Each row is a point on a tangle of strands that fork and nearly touch. The rows are in no order.
Two points are linked if the straight distance between their rows is under 29.5. Some points are linked to none.
Z313: [-15.9  -6.6   3.5  14.2   4.0 -16.3  15.5  -0.7]
Z193: [-20.7  10.1   7.7  23.5  27.5  -9.1  23.2 -15.4]
Z540: [  5.0  25.0  46.4  41.2  50.9 -38.1  17.1  -0.4]
Z6: [ 23.2   1.5 -12.6 -65.0  13.5  46.2 -32.6   1.8]
Z361: [ 11.4  18.2  23.3  51.1  18.2 -38.7  15.3   4.9]
Z553: [ 17.8 -17.3 -21.5  12.1 -28.1  -3.5   7.1  26.3]
Z539: [ 15.9 -21.9 -19.4  -3.4 -26.3   1.5  -1.2  22.2]
Z547: [ 10.7  -1.2 -14.2 -61.7  16.2  49.1 -23.4  -0.3]
Z519: [ 11.8 -10.6  -6.8  21.3 -31.9 -19.6  10.7  21.4]
Z46: [ 16.7  -0.9 -14.0   6.9 -36.9  -0.6 -13.3   0.5]
Z608: [ -0.9   1.7 -17.1 -54.0  18.1  51.8 -12.2  -5.9]
Z951: [  1.9  11.0  17.0  41.2  22.3 -31.1  20.4  -0.4]
Z542: [-39.6  10.8   6.5  -4.4  23.1  11.7  22.4 -21.7]
Z734: [ 20.8  23.5  36.3  53.3  29.7 -44.9  15.3   9.6]
Z124: [  9.3   2.3  13.2  33.8 -25.5 -40.1   9.5  15.9]
Z959: [ 16.5   4.4 -10.6  23.4 -40.5 -11.6  -8.1   0.2]
Z282: [  6.9  -6.2   2.7  27.2 -28.2 -30.6  12.6  19.7]
Z176: [-31.7  -1.1 -10.7 -23.5  17.7  31.8  17.7 -11.5]
Z139: [ 23.9  23.8  15.4  57.1   3.5 -39.4  13.4   5.2]
Z543: [ 24.8  -3.5 -16.1  -9.3 -39.6   9.5 -27.1   3.2]
Z703: [  3.8   1.5  -9.8 -22.0 -19.1  21.7 -30.6 -16.3]
Z366: [ -3.4   4.0  29.0  31.9  -1.9 -44.6  13.4   9.5]
Z389: [ 33.6  -2.3 -14.8 -60.2   6.3  38.1 -38.6   7.8]
Z175: [-16.2   0.0  26.6  23.6   2.5 -36.4  12.4   1.6]
Z855: [ 17.7 -10.3 -14.9 -18.8 -31.2  13.1 -24.5   6.5]
Z239: [ 18.5  22.0  40.5  49.4  45.2 -43.9  17.7  13.0]
Z255: [-41.5   8.9  16.5   0.9  27.0  -0.6  26.4 -17.5]
Z836: [  3.9   6.3  21.8  37.9 -15.6 -41.8  10.0  10.1]
Z607: [ -7.6 -16.9 -18.8  -8.3   1.5  14.3   6.4   3.8]
Z977: [-12.3  22.0  43.9  33.0  47.9 -33.5  20.6  -7.4]
Z787: [ 40.8 -10.7 -13.1 -47.2 -19.3  21.4 -40.2  22.6]
Z707: [ 11.2   7.1  -4.4  32.8 -23.9 -18.9   1.7  -2.3]
Z628: [  9.9 -17.5 -26.9 -10.2  -6.1  20.7  -2.1   7.7]
Z307: [-31.7   0.8  -6.1  -8.0  18.4  16.3  18.9 -12.1]
Z367: [ 11.2  -0.8 -14.4 -36.4  -8.2  33.2 -31.0  -9.4]
Z484: [ -4.2 -15.8  -8.3 -47.5  -2.2  30.2 -15.6   6.0]
Z100: [  3.8  -2.8  -8.3  -0.5 -26.7   2.1 -17.1  -8.2]
Z374: [  1.1   3.8  -8.4  -3.0 -23.0   9.7 -23.1 -19.6]
Z511: [-21.7 -16.4   1.3 -29.5  -8.0   7.7  -3.4   0.4]
Z110: [ -2.8  13.7  -5.1  24.6 -10.4  -5.4  -5.6 -24.5]
Z385: [ 42.6  -5.8 -12.1 -60.1  -0.1  30.4 -42.8  15.9]
Z816: [-18.8  13.0  -3.4  14.4   9.6   6.5   5.4 -29.3]
Z828: [ -6.5 -23.3  -6.9 -34.9  -9.9  15.2  -9.4  12.0]
Z819: [-30.4 -10.5   7.2 -31.8  -4.8  14.7  -3.4  -9.2]
Z963: [  9.8   8.1  -1.8  38.6  -9.1 -21.8   9.5  -2.5]
Z349: [-25.8  -2.5 -11.8 -40.8  15.5  40.5   6.5  -7.9]
Z181: [-14.9   8.0  17.6  31.5  31.5 -22.0  24.8  -5.0]
Z188: [-14.7   0.0 -17.6 -43.9  17.9  50.3  -0.9  -8.9]
Z793: [-22.6  18.1   8.8  20.7  21.8  -3.7  15.4 -25.1]
Z996: [ -5.9 -12.6  -1.5 -60.7  -0.9  32.9 -19.5   3.7]
Z562: [ 15.5 -14.8 -15.8 -29.9 -21.4  17.0 -25.2   9.2]
Z401: [  0.5 -24.8 -12.6 -11.6 -21.3   1.4  -0.4  21.0]
Z784: [ -3.8 -26.9 -10.5 -24.2 -15.1   6.4  -4.8  20.0]
Z413: [-17.8   9.8  22.0  26.8  46.4 -21.3  34.8  -1.5]
Z779: [ 24.4  15.6   6.5  54.6  -6.0 -34.9  19.0  11.6]
Z44: [-18.5 -11.8  -3.6   5.7   4.5  -5.8  14.3   0.5]
Z490: [  1.3   8.8   5.2  39.7   5.4 -25.8  13.4  -5.6]
Z974: [-19.3   0.1  15.4  18.1   4.6 -24.5  12.8  -5.0]
Z223: [ -8.2  12.7  -8.5  15.9  -1.4   6.3  -2.3 -27.3]
Z831: [-14.3   1.2 -11.0 -10.1  -0.7  21.3  -7.2 -19.9]
Z667: [ 27.2 -11.8 -14.3 -41.7 -17.6  25.3 -33.1  13.1]
Z880: [-22.0  -9.8  -6.7  -3.7  10.3  10.1  15.5  -5.8]

A fork is a point with three links. Follow the links from the first point to the second and name the forks in between, in order.
Z996; Z401 => Z828
Z139; Z193 => Z361 > Z951 > Z181
Z239; Z963 => Z361 > Z951
Z816; Z413 => Z181
Z6; Z542 => Z307
Z628; Z44 => Z880
Z963; Z367 => Z46
Z181; Z734 => Z951 > Z361
Z974; Z542 => Z880 > Z307
Z223; Z139 => Z181 > Z951 > Z361

A fork is a point with three links, a tip a point with one. Leave the first point through the second and follow the links. Name the first fork or tip that comes.
Z553; Z539 => Z828
Z959; Z707 => Z951
Z608; Z188 => Z307
Z389; Z385 => Z46
Z175; Z974 => Z880
Z734; Z239 => Z977
